Points, in no order, along strands that fork, close into loops and pass close to each other.
Two points are linked if the straight distance between their rows is under 40.7. Some points are linked to none.
<982>: [ 11  17  17  -5 -11  -5  11   2  30   8  -6 -17  15 -15   0  -9  -5 -10
   8 -12]
<299>: [ -1 -10  20   5  13  -7   4  12 -17   2   2  15  -6 -15   0  -2 -12   0
  -7  -5]
<676>: [ 11 -19 -11  -1  -6  -4  -6  19 -23 -14  -8  -3   2   1  -1   6  -8  13
  -4   4]
<954>: [ 11   1  17   8  -9   1  -3   5   1   5 -16  -7  12  -6   0  -5   1   6
  -7   5]
<1014>: [  6  -4  22 -14  -6   2  -1   1   4  -3 -10   5   2  -9  -3  -3   4   4
   7   0]
<226>: [ 11  13  18  15 -15   4  13 -17  12  11  -3   3  13   0  -5   6   3 -16
  18  -2]
<992>: [  5   7  10  -1 -24 -12   1  -4  -3  -3   6  35 -11  -8  -8  -2  -1  -2
  17  -5]
<500>: [  2  10   7  -3  -1  -3   0  22  -4   2  15  13  -2  -8 -12  -4  12  12
 -23  -1]
<607>: [  1  11  12  -2 -13  -1   5   8  23  -3   4 -14   3 -18  -2  12  -2  -8
   8  -3]
<779>: [ -2  -2  -5  -6   6  21  -1  -4  -1   2   2  -9  20  20  -3   9  -1  -8
 -27   1]
<917>: [ 18  17  15  15 -10   3   5   8  12   3  11  -7 -16  -9  -4   0  11   6
  -3   0]
<223>: [-18 -13 -14   6  26   5   5   3 -12  13  -1   4  -1  17   7  -6  13   3
 -14  20]
<35>: [-11 -27 -13  -3  26  -7  -2   8 -13  -3   7   1 -18  14   6   7  -4  -2
  14   1]
<6>: [  0  -8  31   1  -2  13   0   3  22 -18 -11   0   8 -10  -1  -7   3  -8
  12 -10]
<527>: [ -4   2  -1   3  12  -5  -2   8 -11  -2  17  -9 -14   4   1  13   0  -5
  -7  -2]
<1141>: [-18 -16  -9 -14   5 -19  -3  -6 -12  -9  -4  12   0  -8  -9   3  -9  -6
  13 -14]
<7>: [ -1   5  -8  -5  17  15   3   8 -10 -11  -3 -12   5  -3   7  15   1  12
 -12   7]
<578>: [ -4  -4  -1   2   1  -6 -17 -17  -6  -1   8  -4  12   3 -11 -15   1  -3
  -7  -8]
<1063>: [  3  -4   7   3  -5   8  -5 -11   3   9   8   6  20  26   0   9   6 -14
 -17   1]
<558>: [  7  -2  24  13  -7  -2   6 -10  19  -4  -2  -8 -10 -24  -1 -18  -7  10
  13 -11]
<807>: [ -2 -21 -31  -4   7  -6  -2   3 -21   1   7  13   4  11   3  -7  -5   6
   0   4]
<584>: [  1  17   4  -4 -16   5  -1  21  22  15 -15  -8  11  11   3   9   9 -13
  -9  18]
<526>: [-12  -6   8  17   3  -3  -4   2   6  13  -2  -2  11  24  -4  -1   5  -7
 -17   1]
<976>: [  0  17   9  19  -4  -5   3  -5  21  -3 -14   7   6 -12  15   4   7  10
  23  -6]
<977>: [ -4  16  -5  -9  21   5 -11  -5  -3  -6  -8 -11  10   3  17   9   0  10
 -20  -3]
<282>: [ -6  16   1   0 -16  -7 -14  -6  21  13  -2   4   5   1   9  -4  16   3
   2   6]
<52>: [ 11   8  -1   0  -4   0 -24   4 -12  -4  -9  -8   2  18   0   0   2   0
  -4   2]
<1119>: [ -4 -16 -47  -2  18  11  20   3 -16  -8  17   9 -14   7   0  -4  -1   6
  18  -7]
<971>: [-11  -4 -23   4   6  22  -4   9   3  -3  -5 -16  10  24  -4   6   2 -14
 -13  16]
<610>: [  0  -5   8  11  -2 -10   1 -20 -17   1  -5  -8  -6 -13  -8  11   7   6
   4   1]
<256>: [ -7 -29  -8  -9  15  -5 -15  13  -9  -4   2   6 -10  23  -9   0  13   0
   9   0]
<65>: [-11   6 -19   2  -3  15 -21   2   8  -2 -18  -1  12  30   2   2   0  -7
 -20  10]
<879>: [  6   8  19  -7  -8   4  17 -15   7  10  -2   5  17  -5   8  15   8 -13
  -1   2]
<948>: [-12 -28  -9 -21   2  -4 -18  -5 -10 -12  -4   6   0  -3   3  -8  -4   2
  12  -4]
<229>: [-10  -8  -3   7   0  11   1  -7 -11  -3  -4 -14 -13  -8  -5  16  13   2
  12  17]
<984>: [ 10   0  25  11  -8  31   1   5  28 -15  -6  -7   4  -2  -1 -11   4   6
   3   0]
<524>: [ 21  23  13  15   2  -1  30   7  47   8 -20 -16   8  16   7  -2   4  10
  -8 -15]
<1050>: [ -5  -9 -14  -3   4   1   4   8 -32   7  11  -2 -12   8 -21  -3  -5 -11
  -2   6]
<955>: [  8  15  -7 -12 -17 -12 -13   3   3  -2   4 -16 -14 -12  -4   5   5   2
  11   4]
<440>: [  5   3  -7   1  -1  -7  -9 -18 -15   2  -6   5  -7  -4   9   3   4  14
   3   3]
<1029>: [-19 -15 -22  -6  23  -8   2  10  -4  11   1 -21   2  17  -1   1  -5 -12
  -4   6]
<628>: [  0   0  -5 -14  18   3  -9  -1 -21  -7   6  -2  -7  13   9   6 -13  -5
  -3  -4]
<904>: [ -8 -25 -31  -8  24   5  -2   8  -4   2  15 -16   1  16  -5  -7   1  -2
  -2  -7]
<758>: [ -3  -3  -3 -10 -10  -5   9   9   3  15  -5  -7  16 -15   3   6   4  -5
 -11  21]
<650>: [-23 -17 -17 -10   8 -15   4   7 -15  -2  -3  -4  14 -11 -11   7 -10  -4
   0  -4]
<367>: [-17  -9  -8  -2  17   1  10  -3 -13  -2  21   7 -12  -5  -6  13  12   4
  -6   5]
<250>: [-12 -14 -28   3   4   5  13 -17  -9  -5  21  -1  -7  -1  -8   7   9   8
   2   4]
<759>: [  7  19  11   2  -3   8   6 -10  16  10  -8  -8  21   4   7  12  -2  -4
 -14  -5]
<554>: [  3   7 -13  11   7 -12 -22   4 -14   1  -8  -4  -7  22  17   2  -5   3
  -1   7]
<1148>: [  7  11  15  26  -1   7   5 -15  34  10 -14  -8  21   4  13   4  -6  -3
 -11  -3]
<557>: [ -9  -9   3  -4   0  -6 -20   1  -9   7   4   2 -17  16  -9  -6  13 -10
  12   2]
<228>: [ -7  11  13  22  -5  -7  -4  -2  24  20 -12  -8   0  17  -2  -3   7  -6
 -15   5]
<465>: [-13 -36 -33  -6  32   5  11  10 -10 -10  12   1  -9  17  -1  -4  -2   6
  11 -10]
<342>: [ -7 -18  -3  -9  -5 -11  -1 -10 -11  -9  13  13 -26   7 -13   3   8  -8
  16   0]
<132>: [  0   8   7  15 -19   3  -3 -10  -1   3   4  10   2   8  -4  11   6 -10
  11  -1]
<113>: [ 15  13  26   7  -9   3  29  18  22  -5  -6   8  -7  -4  -6  -9   6  -3
  27 -13]
<638>: [ -4   3  16  -1  -3   1  14 -22 -12 -11  -6   8 -10 -27 -14  13  -3   6
   1  -6]
<99>: [ -9 -16 -11 -15  -5  -1   7  -3 -23  -2  14  11 -18  -2 -32  -5   4  -5
   4   0]
<41>: [ -7   8   5  -9   0   2   0  16   6  11  -4   8  20   2  12   8   1 -15
  -7  12]
<675>: [-14 -11  -3 -15  15  10   5   8 -22  -3 -11  16   9  -8   1  -1  -2   2
 -10  14]
<313>: [  2   9   6  -8 -15   8 -11   0  -5 -15  10  14   3   8   6  12   0  -5
   8  -6]
<635>: [-21  -6 -11  11  14   2  -3  -1  -7   5  19  10  -1  12  -4  -2  18   7
 -16   7]
<407>: [ -2  -9   6 -14 -13   4  -8 -20 -12  -3  -6   6   7 -18  -5 -19 -13  -3
   0   3]
<388>: [ 14  27   4  14  -6 -12  -2   0  31   6  -9 -11   3  -4   8  -5   4  20
  -1 -16]
<412>: [ -8  -4   0   3   9  -2  -7  -2   1  -5  18 -11 -11 -18   7   2  -9   4
  -7  -4]
<918>: [ -1   9  -8 -10  -4  -9  -4   9 -18   1  18  19  -6 -13  -8   0  -2   2
 -11  -2]
<1032>: [ 10   2   9  17  -8   6 -21   6 -18  -6  -5   2 -10   6   0 -12  -7   5
  -8   9]
<751>: [ -7   4   7   2  -8 -17  -6  -4 -10  11  15  23 -12   0   0  -3  -6  -2
   3  -1]
<224>: [  2   3  25  10  -7  -2  14 -16   2  -4  -3   8 -11 -26 -14  -7  -6  -7
   7 -13]
<770>: [  3  -5  -8 -11  -9  -7   1   4 -11  -2   5  -6 -16 -27  -5   2   0   4
   7  15]
<847>: [  0 -17 -11 -16  -9  -1   6   4  -9  -1   8   0   5 -18   0   1  -9  -3
  -7  17]
<294>: [  4  19  -3   9   3 -15  -7  -8  -5  11  -9  -6  -1   9  20  11  -7   7
  -2   4]
<49>: [ 24  16  11  16  -3 -15  -9  14  14   0  -6  -9  -9  -2  11 -13  -9  22
   0  -8]
<297>: [-14 -11 -15 -11  11  -4  -5   1  -3   2 -11 -12  13   0   3   2 -10  -9
  -3   8]
<643>: [ 21   2  24   6  -5   9   9  14  25   2 -17  -8   8   4   2  -9   1   1
  -5  -3]
<301>: [-12 -24 -15   7   1   4   1 -17 -13   1   4 -13  -6   7  -1   8   0  -2
   5  13]
<323>: [ -7  -1  15   8   2 -14   1  -7  16  -3  12  -2  -6 -28   3  -3   0  14
  -2  -6]
<858>: [ 22  29   5  -3 -21   5   8   0  31   1  -6  -4  13  -1  -2 -18   3  -6
  19 -12]
<1042>: [  2   7 -24 -16  19   8  -8  -5  -7  -6   0 -11   1  18  20   3 -16   1
 -13  -3]
<107>: [  6  -8  -6   1  -4   7 -11  11 -16  -7  15   7  -8  12   4 -11  -4  -2
 -15  14]
<495>: [-10   9   8  -4   9  -6   4  -1  -4 -10   1   3  -5 -11   8  29  -7 -14
  10  -9]
<1095>: [  2   0   5  -3 -12   0 -14 -19   6  -1   9 -10  -7  -7  -5 -18 -10  -7
   0  -3]
<534>: [  5  -5 -55  -8  10  13  14  -3  -9   4   9   6   0  17   3  -8   4  13
  15  -3]
<855>: [ -7   6 -12 -20  12   8  -6  -2 -21 -16  -4  -3  -6  -2   3  14   4   6
   2   4]
<729>: [ -5  12  -3   8 -12 -11 -10   2  11   1  -1 -22   1 -13 -10   4   1  -5
   1   2]
<838>: [  5  -1 -16  -2  -6  14  -6  -8  -7   8  20   0   2   9   5  -6   3   2
 -29  16]
<261>: [ 13 -21 -29 -11  -4  -3  -2   1 -26 -15  -3   0   0   0  -4  -3 -14   2
   9   4]
<36>: [  3  11  13  -2   5 -14  -2  -5  -1   2  -6  -1  11 -12   7  10 -18  -5
   5 -12]
<938>: [-14  19  11   7 -11  -2  -6   9  24  20 -15   3  13  13  -2  -4  15 -11
   3  15]
<1058>: [-12  -3  16  -3  16   5   8   8 -14 -11 -14  17   6 -16   0   8  -4  -3
  -5  -1]
<681>: [-13 -28 -14  -9  10  -7 -11  -8 -17   2   4   1  -3   9  -1 -27  -9   4
   6   4]
<953>: [ -7 -19  14  -3  -9  -8   5  -2 -19   7   3  28  -3 -13  -3   0  -3  -6
   5   3]
<1133>: [  3 -23 -29 -10  11   7  18   4 -27  -2  19  -6 -10  -6 -17 -10 -12  -1
  -7   3]
<577>: [ 11  -4  31  -3  -7   6  20   0  28  -9  -4  15   1 -13  -8  -7  14   0
  18 -14]
<958>: [  4   8   1 -16  -4   8  -8  -8 -14 -24 -10  15  -7  -5  -1  10  -2   0
   8  -7]
<599>: [ 10  11  19   7  -5  -7  -2  18  14  10  16  -2  -2   5  -5  -1   7   6
 -18  -8]
<816>: [ 24  26  14  12   4   4  18  -3  41  -2 -11  -9   6  -5   9  -9   5  17
   0 -24]
<541>: [ -7   2  16  -1  20  -7 -12   2   3   3  -9  -6  12   0  12   1  -7   4
 -12  -7]
<176>: [-11  -5 -14  -4   1  -9 -14  -5   0   1   0  -8  17  19  -4  -3 -13 -13
  -4  -4]
<546>: [ 10  19  10  -2 -18  -3  -8 -13  19   3 -12   0   7   6   6 -15  11   2
  14  -4]
<606>: [ 20  12  31  18  -3  11  27  11  39  13 -12  -8   6  11  -2 -11   6   0
 -13  -4]
<887>: [ -1  19   8  10 -11  -1   5  -4   2  -8 -12  22 -10 -23  12   8   0   7
  22   1]
<898>: [ 17  26  14   4  -8   5   2   9  22   9   9   9   3  11  19  -5   3  -7
  -1 -11]
<21>: [  9   8   7   5 -21  -8   2 -17   3  -1   2  24 -21 -26   4  -2  -6  13
   8  -1]
<395>: [ 24   8  15  15 -15   7  15  15  15  -6  -6   0 -11  -9  -4   3  13  13
  20  -3]
<788>: [  7 -14 -39  -8  17   5  17   3 -25   9   3 -19  -4   2   3 -10 -21   2
  -3  -1]

How many points has the smallest loop of links through each point below? Write 0 if it is on no loop.
<610> | 11
<628> | 5
<1014> | 5
<971> | 0
<584> | 13

A piece is two or more points that can be reached from each other along the links. Count, over all rows, the pieces, the separate loops (a circle has one, a figure eight two, a Y none), the forks (points with three links) and the tips (points with one).
pieces | 4
loops | 4
forks | 12
tips | 12

Name the points in between on the shortest way along the links from the first point to the second, in order.
<113>; <887> | <395>, <917>, <599>, <500>, <918>, <751>, <992>, <21>
<599>; <524> | <917>, <395>, <113>, <577>, <6>, <984>, <643>, <606>
<465>; <261> | <904>, <1029>, <297>, <650>, <1141>, <948>, <681>, <807>
<628>; <52> | <527>, <367>, <250>, <301>, <229>, <610>, <440>, <294>, <554>
<578>; <788> | <176>, <297>, <1029>, <904>, <465>, <35>, <256>, <557>, <342>, <99>, <1050>, <1133>
<1148>; <301> | <759>, <879>, <226>, <132>, <313>, <958>, <855>, <628>, <527>, <367>, <250>
